A landscape with many peaks, sampled at points; each row gives a point and its height.
From any point a climber steps to the highest of the 4 points nearest to it. It stops when none of these is higher. Distance is the straight distance between rows; heights are no part of it.
(52) h=16.9: [  7 -18  27  21   6   2 -20  18  -8  -4  10   6 -37 -12  20   9  24 -15
  -6 -24  12   2]
(702) h=28.8: [  7  -5   7  23 -11 -39 -19  -1 -17   6 -22  27 -45  12  21  16  -2  -6
 -36  -8  12 -11]
(740) h=46.0: [-21  -7  -8 -21  12  36  16   9   8 -13  -9  -9  47 -27 -13 -21  28 -10
  49  44  -8  -2]
(378) h=31.8: [ 10   0 -20  -8 -22 -29  -1  29   1   4 -22  10 -27  28  19  28 -23   8
 -69  13  36 -21]
(229) h=19.8: [ 11  13  12  18  -7 -16  -1 -19   2  -5 -12  16 -10  -7 -13 -29   7   0
  21  10 -18   5]
(407) h=29.4: [  1   9  -4  13 -14 -22  -9 -37  -8   4  -7  14  -3  11 -12 -13 -31  13
  11 -14 -28  10]
(446) h=6.6: [-29 -18 -18 -61  17  24  34   8  14 -12  11 -45  32 -11 -12  22  28 -12
   3  10 -26  16]
(450) h=74.5: [-27 -15 -22 -24   3  29  30  25   6 -17  25 -10  66 -27   2 -16  29  13
  56  34 -22  -8]
(785) h=12.8: [ -7  30 -23   3 -28  -6   1 -26  -7   1  -8   4  14   4  -5 -13 -55  17
  -6   5 -24  -2]
(437) h=39.6: [-29 -20  -3 -41  30  48  21  17   8  -7  17 -26  42  -6 -10   1  29  -8
  19  16   0   8]
(300) h=15.6: [-29   2 -24  -3 -17  18  11 -12   0 -18   4 -14  29 -23  -9 -12  -7   4
  38  13 -55   9]
(507) h=21.0: [ 12   4   1  22  -7 -47 -11 -31  -7  15 -22  28 -25  21   0  -5 -19  11
  -8 -11  -6   5]
(51) h=32.6: [ -8   5 -11 -29  -3   7   5  -2   6   1 -29 -33 -20  -1 -18  32  -6 -27
 -36  21  29  -7]
(185) h=32.5: [ 12  15 -20 -27 -12 -29  11  -4   5   5 -34 -17 -14  10 -15  20 -22  -9
 -49  26  14  -7]
(850) h=33.1: [ 11  16   8  31 -10  -8 -17 -26  -6   0   6  15  -1   2  -3 -16 -23  11
  20 -25 -19   6]
(347) h=11.3: [-22 -14   1 -24   4  24   5  11   3  -5   8 -31 -19  -8 -12  18   9 -18
  -9  -7  -2  19]
(460) h=8.6: [-20 -45  13 -29  35   6  19  46  11   2  38  -9  15  -3   8  11  53 -13
   3  14  28   8]
(806) h=40.7: [-26   5 -15   1 -14  43   3  -8   2 -17  12 -16  31 -27  -3 -12 -11   6
  39   6 -26   3]
(486) h=11.8: [ -4  16 -35 -35 -22 -20   8 -12  -5   8 -16 -22  -8  16 -12  21 -51   5
 -45  -7  -6   4]
(492) h=39.8: [-13  -1   0 -19   8  22  -1   7   3   1 -25 -24 -19   0 -10  27   2 -23
 -33  17  45 -13]
(326) h=22.0: [ 30   4  15  29  -2  10 -13  -3  11 -16  36  13  26 -18   5 -25  18  21
  65 -22 -31  -2]
(583) h=21.9: [  0 -11  16  21  -4  -2 -22  18 -10  -3 -15  13 -44  -9  20  15  21 -23
 -28  -5  32 -22]
(603) h=35.0: [ 16   0  28   9  28  43  -3  26   9   1  26  15  30 -22  10 -32  43  -4
  48   1  25  -8]
(727) h=43.6: [-26  -6  -6 -34  18  42  20   4  12 -13  -5 -27  34 -18 -20  -1  19 -16
  22  30 -13   5]
(173) h=48.1: [  5 -27  19  28   0 -41 -29 -23 -14  12 -13  36 -39  20  10  27  -4   4
  10 -52 -14   4]
(451) h=29.8: [ 37  19  13  45  -4 -15 -29 -38  -4   0   5  27   4   7  -1 -13 -13  17
  47 -38 -26 -11]
(488) h=17.9: [-16 -15  -3 -11  -3   0   9  -4   2  -9  17 -19  -7  -6  -9  -1   6  -3
   9 -10 -33  30]
(643) h=32.0: [ 12   9 -11   4 -15 -41  -4   0  -7  19  -6  23 -22  34  16  11 -42  22
 -47 -17  10  -8]
(190) h=11.6: [ 18 -24  27  21  12 -22  -8  25   1  -3  26  19 -22  -8  15   2  51  -3
  18 -12  -9   8]
(697) h=49.5: [ 25 -13  27  41   4 -42 -28 -10 -11   1 -12  38 -40   7  15   9  37  -4
  16 -34  -4  -5]
(448) h=34.9: [-16 -14  -8 -17   7  23  29  18  12 -12  50 -13  48 -12   4 -21  27  15
  38  13 -17  10]
(670) h=39.3: [ 11  17 -23 -17 -11 -17  14  10   8  10 -27 -13  -7  23  -1  17 -33   6
 -57  25  27 -12]
(472) h=13.1: [ 16  -3  32  22  20  26 -15  22   1   0  10   9 -15 -19  16  -7  38 -18
  16 -10  32  -6]
(713) h=27.3: [  3  -6 -12 -27 -15 -29   0   7   4  -1 -38 -16 -32   0  -9  39 -11 -22
 -53  17  15  -5]
(112) h=27.5: [  7   8   0  10  -9 -24  -3  13  -5   5 -26  11 -32  13  18  10 -10  -8
 -52  13  36 -19]
(853) h=14.8: [-23 -29 -10 -75  48  30  22  14  14  -8   3 -34  52   2 -25  34  46 -15
  11  30   8   3]
(174) h=37.3: [ 13 -10  25   5  22  22   9  31  10   0  50   5  28 -14  15 -22  41   4
  42  -6  10   3]
(121) h=27.6: [-28  10 -20   1 -13  36   8  -7  -1 -17  -2 -13  35 -30 -10 -16 -11  -2
  38  25 -25  -1]
(404) h=37.2: [ 30   8   1  30   1 -46 -20 -12 -17  29 -10  44 -12  44  30  12 -40  30
 -29 -45  12 -17]
(494) h=60.7: [ -5  -2  13   5   8  46  -4   7   6  -2  37 -17  14 -18   3 -10   3   0
  19 -20   1  12]
(582) h=40.0: [  3  16  -6  -5  -4  -7   8  -2   2   1 -29 -15 -11   0 -14  -2  -6 -17
 -30  33  23  -6]
(41) h=52.7: [ 41  22  24  42   3 -20 -19 -16  -3   2  -7  27 -17  -4   7 -23  27   2
  26 -20  -4 -12]
(111) h=34.2: [-17 -15  -1 -32   6  10  19  10  10  -6   0 -31  -3 -12 -18  13  21 -22
   0  14 -13  21]
(878) h=81.2: [ -6   0  11   1   7  22   0   7   5  -2   5  -8  -4 -15  -8 -13  12 -10
   9   4   4   9]
(814) h=54.2: [ -7   9   5  14   5  52  -6   1   3  -8  17  -6  24 -25  -1 -21  -2   0
  35  -5  -1  -1]
(854) h=70.6: [ 18  26 -37 -18 -18 -27  22   9   6  11 -17   6  28  31   2  -6 -52  39
 -44  27 -13  -1]
(217) h=15.1: [ 11  22 -18   4 -19 -39  10 -25   0   6 -29   9   7  15 -11 -16 -35  10
 -16  28 -15  -2]
(119) h=26.5: [  7  -8  12  20 -11 -24 -20   3 -15   2 -11  15 -45   5  19  15 -10  -5
 -35 -16  20 -11]
(138) h=51.8: [-25   0  -1 -31  25  46   1  -3   5  -4 -25 -26  18  -3 -28  11  11 -23
  -2  33  28 -11]
(28) h=10.4: [ 30 -10  34  22  17 -13  -8  25   7  -3  32  22  -7 -13  13 -17  64  -1
  34 -13   3  -1]
(256) h=27.2: [  6  13   1  25 -13  -1  -9 -24  -2 -11   6  12  12 -14  -9 -26 -11  18
  46  -6 -35   2]
(882) h=44.0: [-15   7  -3  -4 -11  15   0 -16   1  -1   4 -17  -4  -9 -12 -10 -18  -2
   4  -8 -23  14]
(546) h=42.2: [ 38  29   0  39  -6 -36  -7 -12  -8  21  -9  37   2  34  21 -15 -27  30
 -21 -15   8 -13]
(279) h=51.9: [ -4  24 -15  -7  -9  15   9  -6   2   3 -13 -17   4   7  -5  -2 -37  -1
 -33  20  24 -11]
(114) h=33.2: [-12 -25   6 -27  24   7  30  30  15   1  40  -2  44  -9   0 -19  50   0
  30  28  13   7]
(197) h=43.1: [-14 -17  18 -10  30  44   2  25   4  -1  25  -9  12 -12   5   3  34  -9
  16   2  24   9]
(208) h=58.4: [ 32  20  17  38  -3  -9 -20 -11 -14   8  -5  20 -24   1  14 -10  -2   1
  -7 -22  14 -13]
(889) h=22.6: [-11  17 -27 -43 -10  15  10 -11  12  -2 -27 -43   0   3 -20  33 -23 -16
 -39   9  20  -8]
(321) h=18.0: [ -6 -18  15   7  -4 -12 -12  11  -8  -2  -4  -1 -42 -11   3  13  14 -22
 -16  -7   8  10]
(369) h=21.6: [ -8 -17   1   1 -10 -42 -10 -13 -14   7 -18   7 -43  12  -6  20 -13  -7
 -19 -13 -12  14]
(820) h=36.8: [-11  20 -12  -7  -6  18   9 -14   4  -4 -22 -19  10 -10 -16  -9 -19 -13
 -10  30   5  -7]
(874) h=13.4: [ -9 -22   5  -8   9   8  24  20   9  -5  62 -12  26  -5   9  -9  29  10
  24 -10 -14  20]
(672) h=60.0: [-22   6   0 -10  12  54   3  -3   3 -11 -15 -10  33 -15 -17 -17   4 -10
  28  28  15  -9]
(604) h=33.3: [ 16  -9  -4  16 -23 -39 -27   6 -22  10 -11  35 -36  34  37  25 -29  18
 -51 -31  21 -19]
(234) h=32.4: [ -2  18 -29   3 -27 -37   3 -40 -11   9 -20  19  20  21 -11 -13 -57  27
  -2   8 -35  -3]
(166) h=42.8: [  0 -13  13  17  -1 -22 -15 -24  -7   7   6  11 -23  12  -8   3  -9  10
  14 -39 -27  21]
(769) h=0.3: [ 18 -28  20  15  11 -15   5  21   6  -2  66   6   9   3  17  -1  35  18
  27 -27 -11  17]
(79) h=29.5: [  1  32 -44 -38 -19  -2  21   3  11   4 -16 -23  25  21  -4  13 -54  20
 -50  15   7  -9]
(746) h=36.1: [-34   0 -10 -28  13  55   2  -2   2  -4   1 -34   8  -5 -16  17  -4 -13
  -3  -4  12   5]
(287) h=54.5: [ 26   2  20  37   0 -24 -28 -18 -12   9  -3  22 -31   7  14   5   4   1
   7 -39  -2  -2]
(71) h=44.1: [-10 -10   9 -12  18  26  21  28  13  -9  29   5  47 -19  -3 -30  41   4
  53  28   3   2]
(715) h=64.2: [  5  20   6  20   0  17  -7  -8  -4   3   0  -2  -8  -5   4 -11 -15  -8
 -14  -3  23  -6]
(202) h=3.5: [ -2  13 -19 -15 -20 -20   9 -26  -2   3 -24 -16  -5   5 -18   3 -35  -1
 -20   9 -16   7]
(613) h=29.6: [ -1  -3   4  12 -10 -11 -15 -11 -15   5   1  -1 -33   7   2   7 -22   0
 -16 -27  -4   9]
(641) h=29.7: [ 18  13   8  35  -7 -27 -16 -40  -4   7  -9  30   0  11  -3 -16 -20  19
  30 -20 -22   1]
(203) h=35.6: [ 30  16  -7  18  -9 -33   2   6  -4  19 -13  24 -13  30  25  -7 -23  24
 -48   2  19 -16]
(372) h=57.3: [-10 -11   9 -13  17  14  18  16  12  -2  -3 -13  -5 -15 -15  -5  32 -23
   7  22  -1  15]
(913) h=17.4: [-10 -22  15  -2  15  34   1  22   6  -3  51 -17  -2  -6  11   8  14  -1
   9 -31   1  21]
(470) h=45.0: [  6 -32  22  30  -4 -42 -31   4 -17  -6 -14  38 -51  -1  26  25  34 -12
  -8 -26  -8  -9]
(657) h=70.8: [-39  -2  -9 -28  19  71   6   0   0  -9  -2 -24  44 -14 -17  -3   5  -6
  30  16   1  -5]
(623) h=62.3: [ 18  31 -22  19 -20 -28   2 -13  -4  13  -6  30  26  29  10 -19 -58  41
 -17   2 -15  -7]
(392) h=24.1: [  5  -5   3   3  -8 -33  -5   1  -7   2 -26   5 -40   1  -3   9   4 -19
 -25  11   8   0]

Where does a climber stop that starts at each point below?
(713) -> (878)
(202) -> (878)
(697) -> (878)
(451) -> (878)

Call two points neighbours if one is among the 4 nearest of the other. Go from one point of each pair to the other, from neighbour to neighbour, staying as high as possible. Name the lowest point that can't be avoided.
(854), (657) -> (670)
(878), (657) -> (814)
(450), (878) -> (740)
